A landscape with many valleys, sampled at points; each row gives a point and its height.
From any point a ball rolls to the lowest of the 2 points nearest to it. It stops when none of these is lower. Distance is the straight distance between rows; heights are no part of it.
K407: [ 14   7   6  -5 -13 -10 -12  13  -8   1   7   8   3   6  -1  24 -10  10
 -13  13  -2   0  18   4 -25  -7   5  49   1  20   3  27  31  24  -7 -36
  -1  -9   7   6 -13 -12 -23 -19  14  23  13 -24]  (h 5.69)
K279: [  2  -7   0 -20 -16   1  -4  10 -12   9  18  21  -7 -12  -3  33 -24  -3
  28   1  -4 -32 -16 -21 -18   9  13  28  38  31  19   7   9  11  -6 -32
  -2   3 -19 -21  -4 -15   0 -12  -5  45  -8  -9]  (h 5.16)
K905: [ -4 -14 -10  -6  -6  32  23   9 -19   5   1  -9  -3  13   0  -1   0  -6
   3  11   0 -15  16   7  18  -7   7   8  19  10 -12  29  22 -12   6   9
  21  16 -26  14  -9   8  12  18 -31   3 -21   0]  (h 3.83)
K199: [ -3   3 -16 -18  11   2  18  52 -35   2  -4 -23 -31   8 -24  -1   7 -16
  -1  -6  -2   6   3  10 -10 -14  19  31  -1   4  -3   6  15   9 -13   5
   4 -24   7  10 -10  15  -5 -15 -28  -4 -23   5]  (h 5.90)
K197: [  1  12   9  21  13  -6  13  13  -9  12   0 -32 -13  20  -9 -34  26   3
 -25  11   7  -3  25   2  -7  -8   1  24  15   2 -22  -3  19  17  10   0
 -19  -6  -3 -10 -16 -15 -25 -34  13   9  11  -2]  (h 3.56)
K881: [-20  -1  -8  26  22 -36  -2  13   8  -4   2 -22   1  16  10 -33  26  -5
  -7   8  13  -5  18 -15  -2  -5  -7  20  -7   7 -17 -12  25  -3  14  -2
 -26  -2  10 -35 -11  13  -3 -23  10   3  11  12]  (h 3.33)
K497: [ 17  15  11 -16  34  13  -4  -3   0   4  -1  22 -14 -24  -6  30 -45  28
 -21 -17 -11  11 -13 -13 -11   4 -16   3   2 -12   5  12 -12  -4 -17 -15
  -2   5   1 -13  16 -34  -8 -24  13  -8  -1  20]  (h 1.40)
K606: [  3 -22  -7 -16   8 -10   0  44 -19   8   4  -9  -2   1  -5   7 -15  14
 -12   0  -7   7  24  11 -17  -4  10  30   3  24 -14  18  21  11 -20  -5
 -14  -2 -10  -1 -23  13 -15 -21   0  12 -26   0]  (h 5.81)
K391: [ 21 -14 -32  -1  16  -2   1  17  21 -14  -5  -8 -23   2 -10  -8  24  19
 -10  -9  26  40  12  31   3 -18 -28 -14 -18 -19   7  22 -21  36  -9  17
 -13   4  14  23   5 -10 -19  -7   9 -13  -4  -2]  (h 1.67)
K172: [-28 -27  21  18 -14 -48 -21   5   9  -4  -2   3  21  12  -7 -26 -15   6
  -6   9  11  21  24   9 -11  18  -9 -12 -14 -13  -8 -20 -15   6 -18   4
 -27   3   0 -14  -6   2 -16   0  12 -28   6  -8]  (h 2.25)
K877: [ 19 -21  14  -5  14  -7 -45 -28  -7  -9   0  14   5 -38  18  26 -33  12
 -29  -6  -3   0  -1   9 -16  20  26  20  -4  38 -18 -10 -13  17 -34 -15
 -10   7  14  16 -16  16  -5   9  26  10 -23  -5]  (h 5.47)
K65: [-20 -38  -1 -16  -9   2  10  11   2   4  -1  20  10  -9 -11   5 -42 -11
  32  -3  -6   1  -8   0  10   2   3 -35   4 -10  -7  -9 -12 -35 -22  19
   1  29 -26  -7   2  25  31  30 -23 -20 -36  29]  (h 4.52)
K152: [  6  47  13  16 -17  28  31 -13 -10  18  -4   1  23  26  -8 -25  28  16
  -2  -3 -21   1   4  18  -6  10  20  11  18  -3   1   1   9   9  17   6
  17 -34  -4  28  -9  -5  -6  28  -4  -6  45 -24]  (h 6.14)
K343: [ -8  29  34  16  -4  -4  -8 -25 -15  11   0   1 -10 -14   8  -9   3 -25
   2   1   0 -32 -31 -26 -16  24  35  14  22  23   9 -38  -6   4   0   0
  -1 -24  15 -10  -2   3   0  13  17  20  12  -4]  (h 6.20)
K146: [  3  37   9 -28  -3  34   7 -21 -25  13 -16  12 -11 -26   0  16  -9 -15
  16 -35 -30 -24 -37 -23  17   7  27 -13  26   0  -5 -33 -31 -13   1  10
  21 -16   7   7  15   2  23  22 -30 -12  -2  18]  (h 4.12)
K506: [-16 -11  -1   0   3 -12 -25 -24   0  -5  -8  14  41 -26  29  -4 -14  13
  -5 -29 -23  12   2   2   7  16   5 -25 -25  -3  -8 -30 -27  -9  -3  -7
 -31   0   0  -6  -4  17   7   6  15 -12 -13  -8]  (h 0.41)
K781: [ -4 -19   9 -11 -23   5  20  31 -18  19   6  -4 -30  19 -52  -4   3  -5
  26  15  29 -10  -3  -2  -5   6 -14  21  42   7   8  20  -2  31 -18   7
  30   4 -25   5   4 -20  -5  11 -39   1  -5   6]  (h 6.56)
K76: [ -6  28  38  39 -12  -8 -13 -34  34  14   6  -1   8  -4   7 -29   8 -21
  -5  13   6  -5  -9  -2 -18  19  25   2   2  16  -4 -24  -4  13   1   5
 -10 -13   7  -3  -5  -9 -11  25  40  20  48  -6]  (h 6.07)
K691: [ -8  28  20  -3  12  -6   7   1 -10  -7  -7  -9 -16  -4 -14  18 -12 -23
  10  -3 -41 -18 -34 -22   4 -11   8 -50 -10 -46  13 -33  -8 -57   3  -3
 -10   8  18 -21  22   2  19 -17  -3 -18  -8  27]  (h 2.40)
K695: [ -9   9 -10   1  10 -20  11  17  32  -4  -3  14  10  -4  10 -16   0 -15
  19  -6  -7  13 -15  -8 -13  -8  19   7  -7  19  11 -10  10  13  -1  15
   5 -35  -3 -16  -1  26  15  12   9   4  20  11]  (h 2.61)
K68: [-13  17 -28   4  30  10  24   0  33 -10 -14 -26 -15   4   3 -18  36 -21
  13 -12  -2  -3 -23   1  18 -31   1 -30 -16 -11   4  -6   1 -17  27  35
  10   0  22  -4   9  20  37  11  -9 -20  -7  29]  (h 2.49)
K561: [ 19   8  12 -23  33  20   1  -9  -3   3  -6   4   8 -25   0   5 -47   8
 -26 -21 -27  27   2  10 -12   9  33  11  -9  13 -27  -7 -10  -6 -21  11
 -10 -22  -2  11 -23  24   6  18  12 -20 -16  23]  (h 5.75)
K529: [  7  36   8   3  -9  22  25   1 -18  25  -5 -10   0  16 -24 -24   1  22
 -22  -8  -3   5   4  -2   5  10  17  30  32   6 -14   3  -1  30  -8  11
  16 -36 -22  19 -15 -24 -28  -3 -13 -13  32  -6]  (h 6.05)
K73: [ 17 -10  -4 -30  30  -9   0  22 -12  -9   3   8 -16 -18 -16  31 -42   7
 -15 -20 -10  24 -14   2 -17  -3   7   6 -17 -13   0  12  -5   6 -38  -6
  -3  -2  12  -2  16  -4   0 -15  -4 -31 -28  15]  (h 0.80)
K831: [ -7  35  35   9 -22 -11 -15  -5 -26  -9  -4  -7 -26   9 -13  20  11 -30
   9  13   1 -24 -19 -20   4   4  17   0  -9 -16  21 -23  -1 -10  -4 -10
  17   0  46  12  31 -12  -1   6  -7  -2   9 -21]  (h 5.26)
K747: [ 32  -6 -11 -19  23  -4 -24   0 -19 -30  -2 -12 -42  -8   4  41  12 -12
 -19   2  21  18 -11  10   2 -18  16  21 -50  -2   8   2   0  10 -11  -2
  13 -14  59  34  16  10  -3  -8  -4 -14 -27  -5]  (h 2.02)
K703: [  5 -26 -56 -41  10  27  11  12 -22  -6   9  10  -2 -17  26  13   7   3
  23 -28  -8  -8   1  -1  21 -12 -12   5  -7  30  -9   3 -24  -4   8  14
  15   8 -15   1  -7  25  30   8 -41   6 -40   3]  (h 4.92)
K966: [ -1 -24   3  -6  20  17  17  10  -4  10  -4   0 -11  10 -26  -5 -30  -7
   1   5   0  12   2  12  16   3   2 -12  18  -1 -30  10  -3 -19 -13  35
  14  14 -28  -2 -10   9  19  24 -34 -27 -32  37]  (h 4.17)
K424: [ -2 -23 -34 -11 -29  16   3   9   4  -5  17 -14  -5  -6  21  15  51   5
  21  13   6 -18  19   4  -2 -23 -36  -3   1  15  25  35  16   9  34 -18
  -6  32  -5   5   2   0  -9 -17   1  47 -11 -31]  (h 3.87)
K680: [ -2   7   4  -7  10  -3 -16  -5 -17  -5  -3   9  11   3  -5   1   0   4
 -13  -1  21   0  -3 -11  11  16  -3  27 -10  -7 -11  -9  -6   5 -10  -1
  19 -15  14   6  14 -15  -2  -4 -24 -47  11  -4]  (h 2.95)
K724: [ -9  -5   5  10 -18  -5   5  14  24  10   2  10  -2   4 -26   6  -4  10
  19   8   7  18 -12  -6  -9 -10 -44 -50   4 -34  46  19 -14  -5   7 -15
   3  31   0 -20  29 -29  -2 -10   3   1  17   2]  (h 2.48)
K785: [ -5  -4 -49 -32  16  14   5   7 -26  -6   0  21   1 -33  29  11  -4   0
  26 -43 -24 -15 -28 -19  24 -10  -3  -5  -3  -1  -5 -25 -33 -20  10  10
   3  -7  -4 -21  16  16  40 -13 -48  -8 -25  30]  (h 4.66)
K249: [ 20  26  24  30  -2   8 -12 -38  36  -8   2  -8   2  11   2 -14  14   8
 -28  14  11  13   5  15 -11   4   5   6   6   9  -5  12   8  25   7   3
   2 -10   2  20  -9 -17 -15  21  42  22  40  -5]  (h 5.94)
K741: [  9 -12 -14 -18  10   8  -1 -11 -14 -22   7  26  -9 -25  31  24 -21 -30
  30 -19 -22 -29 -45 -22  16   1  26  -3  -3  21   5 -30 -10 -35  -2  13
  14   0   0 -22  15  27  45  14 -15  -1 -24  36]  (h 4.19)
K916: [  7   4  26  20   2 -26 -32 -17  13 -17  -6 -11 -20   1  -7 -13   6 -14
 -17  -1  19  28 -13  20 -11   9  21 -12 -29 -10   4 -30 -19  21 -29  14
 -10 -16  38  18   7  10 -14  24  22 -27  -3   1]  (h 2.88)
K317: [-22  -7  15  15  -4   6   7 -24   1  25  -2   7  29   4  -3 -28 -17  19
  -6  -2  -2  -1  21  -2  21  21 -23 -18  21 -15 -21  -8 -13  -4   1   7
  -3  17 -32 -18  -9 -19  -3   2 -10 -22   7   8]  (h 4.65)
K31: [  4 -31   2   8 -14 -24   1  21  -2  -6  -3  -7  21  25 -13 -18 -10  20
 -17  10   5  27  44  38  -7   4  -2  -7  -5  -9 -20  13  11  14 -21  10
 -28   6 -16  19 -25  -6 -27   0  10 -27  -5 -17]  (h 2.73)
K7: [-18   1  24   6  -8 -21 -18   1 -25  -3   0 -20 -36   1 -14   0   6 -44
  12  13  12 -27 -13 -12   2   4  13 -19   5 -16  13 -36 -16 -10 -12  -4
  -5  13  29  -3  18   9   0  -2 -10  -9 -22   7]  (h 5.45)
K612: [  1 -12 -16   7  -5  29  11  -7  14   3   3 -16   7   7  20   1  20 -16
   9  14  -4 -22  18   9  17 -19  17  -4   2  20 -11  23  28 -12  32  15
   6  19 -14   5 -25  23  17  21   6  37 -18  -4]  (h 3.41)
K510: [-11 -13  -9  -2 -28 -10  -2  19 -33   8   1  -1   1  11 -25 -23  18  17
   1  -6  28   8  19  10   3  10 -16  17  10 -15   7   0 -15  24  -9  -1
  11 -16  -5  15   6 -18 -26 -15 -28 -28  11 -25]  (h 3.29)
K161: [ -1   8  19  11 -36  17 -27 -46   1   2   8   4 -13  -6  14  24  17 -13
  10  21  11 -34 -13 -20   1   8   0  -5  24   5  28  -5  -5   2  16 -26
  13  25  16   3  16 -14  -2  14  10  40  15 -30]  (h 4.68)
K762: [-23 -34  -7 -15  -6 -15  -3 -11   1  -6   3  31  23  -9  20   9 -35 -20
  43 -13  -8 -23 -36 -17   6  21  13 -28  17   4   4 -45 -22 -30  -7   6
   3  14 -17 -36  11  31  35  17 -12  -9 -23  13]  (h 4.80)
K373: [-16  24   6  -8  15  -2  19  20 -20   5  -8 -19  -2  -1 -14  -2  -5   0
  -2  -8 -41   6   0  -7  10 -20   4 -46  -3 -59  -4 -16 -10 -46   8  -3
 -32   7  -4 -16   7  -4   4 -35  -7 -13 -12  13]  (h 1.96)
K363: [-10  23  15   9  20  -1  23   1  25   3  -2   2  13   7  -1 -18 -13 -19
  10  10 -15  -5 -33 -19  -1  -5  17   4  13  13  -6 -13  29 -28   7  15
  19 -21  -6 -27  -4  11  29  18   7 -12  20  37]  (h 1.63)
K852: [  3   2  28  16  17  -2  13  -3  15  13  -3  -7 -13  15 -22 -15 -28  -4
 -10  13   5   4   0  -1   6  15  -2 -12  26  -5 -12   6   2  -1  -8  18
   1  13 -15  -7  -6 -16  -4   5   1 -18   8  27]  (h 4.43)
K627: [-23  23  22  17 -15 -23   0 -12 -18   4   1  -4  50  33   5 -17  14  14
   4  13 -15  -1  16 -13  10   6 -14 -13 -32 -48   9 -24   4 -48   8 -11
 -14 -14   8 -17  13  -5  -3 -19 -12 -43  36 -19]  (h 2.26)
K350: [-10  15  17  13   4  -7  -6   0  -3   5 -10 -28 -12  -4 -18 -10  -5  -5
 -12  -9 -21  20  12  15   3  -8   0 -55 -14 -46   1 -27 -34 -23  -3  11
 -39   6  23  10  -3   2 -17  -6  12 -19 -10  -2]  (h 1.55)
K501: [ 35   4  10   7 -18   4 -29 -16  11 -18   5  -1 -22  -4  -4  18  25   3
 -21  13  24   7   2  23 -14  -1   3  31   1  16   1  24   6  46  -8 -14
  -5  -3  14  38  -5 -23 -27   0  27  21  14 -16]  (h 5.82)
K856: [  3  -8  -5  11  -6  -4 -10   4 -18   5  -7 -18 -12  -8  -7 -33  24  21
 -29  -7  28   3  35  18   6  11 -19  24  23   6 -28  -5 -16  41 -12   2
 -21  -3  -3  17 -20 -25 -32 -21  -1  -2  -1 -11]  (h 3.51)
K66: [ 35  33   1   3 -17  45  15 -18   4 -12   3  -5  -2  12 -11  29  17  23
 -17  13   0  18   9  25   5 -17 -21  -7   2 -20  23  44   5  -3  28 -11
  15  11   0  45  11 -45 -27   0   4  16  17 -20]  (h 1.62)
K191: [  0 -16  31  12  -2 -13 -22 -17 -14 -17  -2 -17  -7  18   1   9  -2 -36
  -5  33  10 -19   8   6  12   1  26 -15 -26 -13  -4 -11  13 -24 -12  -2
  -7  30  26   7   4  16   4  15   2  -8 -33  -6]  (h 5.65)
K976: [ 26  -8   3 -17  27 -13 -17  20 -11 -20  -1 -19 -33  -8 -11  27 -15  -4
 -28   0  -2  23  -2  26 -14 -18  20   6 -27   0   3  13  12   6 -25  -1
 -19   5  38  23   7   7 -12 -18  18  -3 -36   9]  (h 1.43)
K644: [ 13  -5  -2 -10   3 -15 -26   9 -24 -32  -2  -6 -17  14  -7  18  14  -5
 -18  17  34   9   3  11   9  -3  -3  28 -32 -16   4   7   6   5 -12  -4
  31 -12  34  35  18   1  -2   6 -29 -39 -17 -13]  (h 2.54)
K749: [-15 -46  -8   0  15 -25 -21  -5  32  -9   2   8  14 -14  25   7 -27   0
  -1   3   3  -7   7  -2  -2  13   0  -3  -5  35 -21  -8  15   3  -8   0
 -23  27  -2 -26 -22  28  19   2  25  20 -30  18]  (h 6.73)
K348: [ 19 -36  17  18 -21 -24  -6  14  23 -15   8 -16 -10  30 -28  -5 -18   1
  -8  38  26  25  33  28 -11  10  -9   1  12   3 -13  29  29  22 -34   8
  -7  19 -16  12 -12  -5 -23   9  -4  -3  -4   1]  (h 3.16)
K406: [ -7   7   1 -26  -9  19   1   3 -32  13 -12  16  -6 -29 -12   5 -21  -3
  18 -35 -13  -9 -16 -10   3  21  28  -4  28  11 -12 -27 -46  12 -25   5
   7 -21 -13  13 -12  20   4  27 -25  -4  -8  -5]  (h 4.46)
K255: [  4 -15  -1  -2  -2  13 -22 -28  11   4  -6  14  12 -32  23 -12  -3  22
 -23 -12  10   2   6  10   0  21   2  13   3  32 -12  -2 -17  32  -7   1
  -6  -1 -15  18 -23  -1  -7  15  24  13   5  -9]  (h 5.32)
K943: [-19  -1 -15 -20 -19 -10  17  28 -27   4  -9  -6  11   9  -1 -37  11 -14
  15 -12   8  -1  20  17  -1   4  36  24   6  24 -17 -20   2   3  -5  22
   5 -38 -20  10 -31  39   2  20 -22  -5 -10 -15]  (h 6.15)
K737: [ 15 -23 -14  10  -6 -13 -23  -5  31 -20  -7 -12 -19 -18  -5 -26  28   2
 -11 -19  36  32  -2  31  -3   4  -4 -27 -14  -5   1 -13 -33  44 -17  27
 -19 -11  19  29  -2  13  -7  22  31  -3  -2   3]  (h 2.35)
K838: [ 22  24  -8  16  35  21   2 -23   5  10   2   1  19  -9  24   7  -4  31
 -38   1 -14  -7   8 -16   1  -4 -29   1 -14  -2 -15  16   3 -20  25 -16
 -13  14   0 -11  -3 -29  -7 -35  36  27  14   3]  (h 5.05)
K486: [-24   7  33  28  -8 -33 -25 -23   3  -2  -1  -7  28   7  13 -17   5 -15
 -11  12   1  -6   1  -9   1  21  -5 -16 -36 -25  -6 -39  -3 -21  -1  -6
 -13   1  21 -19  11   1  -4   4  11 -24  17 -13]  (h 1.60)
K419: [-18  14   5  23  -9 -17  11   3   3   1   5 -10  26  34  16 -18  28   9
   3  23   5  -4  10 -22  -1  -8 -32  -6 -18 -30  13  -6  28 -25  31 -20
   4   1   5 -27  21  -8   4 -17  -6 -11  40  -7]  (h 2.79)
K987: [  2  -3  -2 -10   7  -9  -1  16  25   9   7  30  -7 -11 -23  13 -38  21
   8 -11   0  24 -20 -20 -25   6 -42 -14   3 -16  23  18 -15   4 -18 -18
   0   6 -12 -19  21 -26 -11 -29   4 -13  19  17]  (h 1.91)
K834: [-10 -28  -7   5  -6 -13 -18  -9  31   0   0  14  -4 -20  -5 -11  -4   7
  12  -1  19  18  -7  -1   3   3 -28 -46  -3 -22  15  -6 -36  11  -5   5
  -5  30   4  -5  28  -6   6   3   1 -19  -7   6]  (h 3.07)
K907: [ -4 -11   9   8   2 -16 -35 -32  -1  -7   2   6 -13 -29  30  19  -5 -31
   7   6   5 -41 -24 -25  -2  12  28  32  16  37   4 -22   4  17   1 -14
   3  -5  15 -15  -6  17  16   6  14  33  -2  -1]  (h 6.38)
K715: [ 35  -1  -4   2 -22  24  15   1  25  -7  14   4 -11  22 -20  22  14  20
  -7  17  15  19  17  24  -9 -11 -33  12  13   8  10  70  29  17   5 -10
  16  25 -18  24   1 -47 -31   6   6  24  28  -9]  (h 2.14)
K251: [ 18 -31  12  18 -34  17 -12 -25  15 -10   5 -19 -24  13   1   2  29  -4
 -10  30  32 -10  19  27  17   7   7  -3  23  13 -13  31  15  23  -3  -4
   1  39 -13  30 -20  -4  -8  21  15  37 -14  -9]  (h 6.03)
K247: [ 24  20 -19 -21  -4  35  20   7 -21   8 -14   8  13  -5   3   1  -2  24
 -14 -19 -10  13  12  23  -4   4  18  35   0  13 -12  26  -2  18  -1   3
  19 -29 -17  42 -21  -7 -15   1  -5   3   5 -18]  (h 5.95)
K51: [-14   5 -25   9 -17  -5  17   9  31  -9  10   6   7  29  12 -14  52   5
  28  11  15  -4   3 -18   2 -23 -43  18 -12  -2  22  22  31   0  39 -10
  35 -10   6 -22  28  -2  14   0 -20   5  42  -8]  (h 3.39)
K60: [  0   0   7  -4 -14 -20  -3   3  15 -15   3  26  27  22   5  11 -12 -12
  21  24   5   6 -14   2 -17   1   8  11 -28 -11  24   0  14 -16 -15  -8
  17  -7   6   6  25   9   4  15  -5 -12  17 -28]  (h 1.88)
K587: [ 17  12 -27   1  14  30  14  -3   4  -9   3 -11 -15   1  -6  12  32  18
 -17 -14  11  24  10  29  20 -22 -35 -18 -16 -20   6  30 -16   3  26  10
   3  14  12  33  10 -33 -18 -13   8   2 -12  -9]  (h 1.15)
K254: [-17  -4 -23  15  48 -12   2 -17  32  -8  -1  -2  -5 -21  21 -27  11  -9
  -5 -25   0   7 -16  -6  23  -5 -14 -30 -22  -5 -20 -29 -28  -9  16  30
  -5  -2  10 -16   8  17  28   2   3 -25  -8  35]  (h 1.94)
K673: [ -2   7 -16  12  16  17   9 -17   4  -3  -9 -21   5   2  24 -11  37 -12
  -4   2 -11 -19  10   3  27 -15   5 -28 -19  -9   0  -2   7 -30  36  14
  -4  11  12  11   2  17  20   1   6  10 -13  -5]  (h 2.94)
K840: [-30  -1 -33   2  23 -17  14  17   3   8  -3  -2  14  -6  22 -39  27  18
   5 -27   2  -7  12 -16   8  -4 -28   7  -8   9 -13 -26   1   6  21   8
 -18 -16 -16 -39 -16  10   4 -26  -9 -13   1  19]  (h 3.55)
K355: [ 12   6 -12 -21  14  18   5   1  -4   6 -12   9  29  -3   7  -3 -15  19
 -21 -19 -19  34  19  27  -3   0  14   5 -24   0 -27   9 -14   7  -5   9
  -7 -19 -11  31 -20   4 -16  16  10 -26  -5  -8]  (h 5.85)
K403: [ 23  -9  32  -3  26   8 -13 -34  25   3   3  20  18 -29  19  20 -56   6
 -14 -23 -12   8 -15   4 -10  15  23 -12   1  18 -18  -8 -13   4 -27   1
 -11  -1   1  -2 -11  14  11  17  29   0 -17  20]  (h 5.62)
K412: [ 21 -15   6  -2  -8   6  15  21  17   0   7   9  -8  36 -29  18 -18   7
   0  32  10  14  13  18  -7  -2 -22  21  12   4   4  55  37  -1 -15  -7
  23  19 -13  -1  10 -26  -9   1 -13  -2   4   4]  (h 2.66)
K931: [ -7   9 -19 -28 -14  14  22  36 -48   1 -11 -21 -16  13 -16 -12  24 -23
  22 -10   1 -13   0  10  13 -12  37  20   4   2  -5 -10  -5   0  -5  25
  25 -36   3  27 -15  37  10  10 -44  -9 -31  -4]  (h 6.01)
K902: [-13 -35 -18   4   3 -31 -30   0  27  -5  14  13   4 -19  30   4  -1 -10
  18  -5  18 -23  -9 -13 -13  12  -5  29   3  52   2  -8   5  30  -2 -10
   0   2  -2 -28 -11  23  19   2  11  31  -5   7]  (h 6.59)
K800: [ 22   9   1   9  15  15  14  -4   7   5   4   3  32  15  10   9 -12  26
 -19  21 -11   7  14  -8   6  -8 -34  -8 -14 -20  -7  29  18 -41  19  -8
   4  20 -24 -21  -1 -28   0 -23  10  -3  17  12]  (h 4.93)
K386: [  9  21   1 -22   9   6  -3  -6  -2  -8  -4  24 -19 -24   9  32 -23 -29
  24 -16 -27 -18 -56 -24 -11  -2  27   1  -7  11  23 -28  -9 -11  -2   7
  25 -29  18  -5  16  16  28  14  -1  -1   6   7]  (h 3.58)
K593: [-20  -8 -35   7   4  -3  16   5  12  15   5  -1  24 -16  35 -25  22  12
  19  -9 -10 -27   8 -18  10  -3 -12  -5  13  31   3  -5   2  -7  38  -6
 -14   8 -37 -35 -14   7  20 -16  16  37   2   4]  (h 3.18)
K12: [-15  -6  -1  -7  16 -25  26  46 -10  -2  -2  -8   5  -3  -5   1 -21  -4
  16  -3 -39  -1  -7 -15 -11 -15   4 -21  -9 -14   4 -16  17 -37   0 -10
 -31   3 -12 -46  -8   8   5 -38   8   3 -14  27]  (h 2.39)
K426: [  2  26  28   7 -22  11 -14 -11 -28  -4   1 -10 -26   7   1  41   9 -27
   8  27  -8 -44 -15 -26  -7  -8  18   9   8  -5  25  -1  24 -17  17 -36
   9   5  25  -3  14  -9   4  -9   1  38   9 -17]  (h 5.03)
K437: [  5  -8   0 -30 -21   7  -7   1 -19  11  -2  31  -5 -27   1  30 -35  -6
  28 -14  -9  -5 -20  -7 -18  11  26  20  31  35  10   5  -9  27 -19  -6
  15 -20 -20  10  -6  21   5  19  -4  31  -7 -12]  (h 4.83)
K589: [ -8  -5 -35 -10  -6   6  24   7  30  -1  -6  21  22  18   0 -19  28   7
  30  -3  16   9  -7  -7  14 -17 -31  -5  -8 -12  18  10  -5  -1  21  12
  24   1  -2  -6  23   7  20   7 -20 -26  14  -9]  (h 3.86)
K125: [ -8   3 -17   3 -42  17 -11 -16   6   1  10  11  13   6  12  19  35   8
  15  10  11 -10   8  -1   3  -7 -26 -14   0 -14  40  25   7   4  30 -31
  11  24   4  11  25 -18 -13   2   3  36  22 -42]  (h 4.25)
K55: [-20  -3  12  -3 -31 -10  19  23  -5  18   6   0 -23  12 -35 -15   2 -24
  31  13  18 -19 -14 -21 -10  12  15  31  52  24  11  -5  17  21  -3  -2
  26 -20 -19 -20  -4  10   2  11 -26  22   8   4]  (h 6.43)
K221: [ -6  -4  -8  -7 -11 -11   1  14   4   0  11  19  -1  13   2  21   6  -6
  24  17  13 -13   2 -23 -14 -11  -1  47   4  19  18  24  33   5  12 -23
  17  -8   3 -12   7  -7  -2 -16 -10  25  17 -13]  (h 5.48)
K798: [ -3  -3   6  11  13  -3   8   2   7  11  -5  11  37   9  -5  -9 -21  38
 -20  -3 -14  32  23   4   5   8 -39 -28  -7 -35 -18  13 -10 -20  -4  -4
 -19  16 -24 -13   1 -25 -17 -24   8 -27  12   5]  (h 4.81)
K507: [ 30   5  18  14  14   5  17   3  -2  -2   5  -6  -7  47 -45   5 -18  21
 -26  25  22  27  25  12   4   4 -33  11   9 -23  -9  38  22   4  -4   2
  21  19  -6   9   8 -45 -28 -11 -24 -31  20  13]  (h 3.00)
K556: [-18   6 -18   5  10  -5  24  31   0  20  -3 -15  13 -14   4 -13  -2   7
   2 -17 -38  -1  11  -7 -16  -8   1 -30  14   0   7  -9   5 -15  19   0
 -45  -7 -25 -28 -25  13   3 -23  25  37  -6   6]  (h 2.74)
K579: [  5  43  18  14  -6  18   4 -16 -23  13 -12 -17  10  10  -9  -1  -2  20
 -29  -8 -20  11  12   9  19   0   4 -24  -6 -44  -1  -6 -22 -18  10   3
 -14  -8   7  24   4 -17 -23  -7  16 -15  16 -21]  (h 1.95)
K832: [-20 -16 -44   7  -2  -4   8  14  10   8  13 -19  -6  -2  20 -20  43   6
  13  -3   2  -3  14  -8  -3 -16 -40 -16   0   6   8  17  13  10  43 -11
 -21  22 -13 -31  -1   3   7 -32   5  47  -2  -9]  (h 3.57)
K143: [ 10  -5   1   3  12  23 -11 -28  11  11   4  23  22 -26  23  11  -4  34
 -24  -5  -1 -13   3  -7   1  11 -29  11  12  21  -7  23  -5  12   7 -20
  -4  24 -13  -4 -14 -21 -10 -16  27  26  16  -8]  (h 5.17)
K570: [  1  -2 -10 -16  28   7 -17 -26   8 -11  -5   0   3 -33  17   1  -7  10
 -13 -38 -11  18  -8  12  23  -4   1 -25 -32 -20 -17 -26 -40  -9  -5  10
 -16  -5  12  11   7  17  14   6  -3 -29 -24  13]  (h 1.30)
K223: [ -7  39  -3 -11  -3  -7  17  17   3   7  -5  17  13   0  -5  -2  -8  -2
   9 -10 -24  14 -18  -6 -19  -5  25  -1 -13  -7  27  -6  -5  -6  -7   4
   7 -40  13   2  13   2  -2   9   1 -13  28 -14]  (h 2.84)
K696: [-24  12   0  -1 -23  -1  20  10 -19  15   0  -2  11  16   2 -22   9 -21
  17   9  -4 -24   4 -11   0   7  30  46  26  32 -11  -9  28   8   6   3
  19 -27 -16 -10 -22  19   4  20 -19  18  15 -14]  (h 6.29)
K487: [  6 -18  40  28 -16  -6 -20 -25  10  -7   8 -26 -17  22  -1  16   6 -27
  -6  50  17 -24  13   2  -1  -4   6 -11   8   2  -6  24  35 -16   2 -13
   0  45   8   3  -1   0   1   8  22  32 -13  -7]  (h 5.86)

Call two points neighbours if one is among the 2 nearest of the other. Go from one point of each pair to the other, from neighbour to neighbour, staying as low as possible. Name the highest point that can't be avoided.
K386 / K506: K762
K881 / K593: K840
K593 / K73: K197

For each start below, name the point where the ball stops.
K856: K73
K703: K506
K907: K386
K943: K386
K251: K386
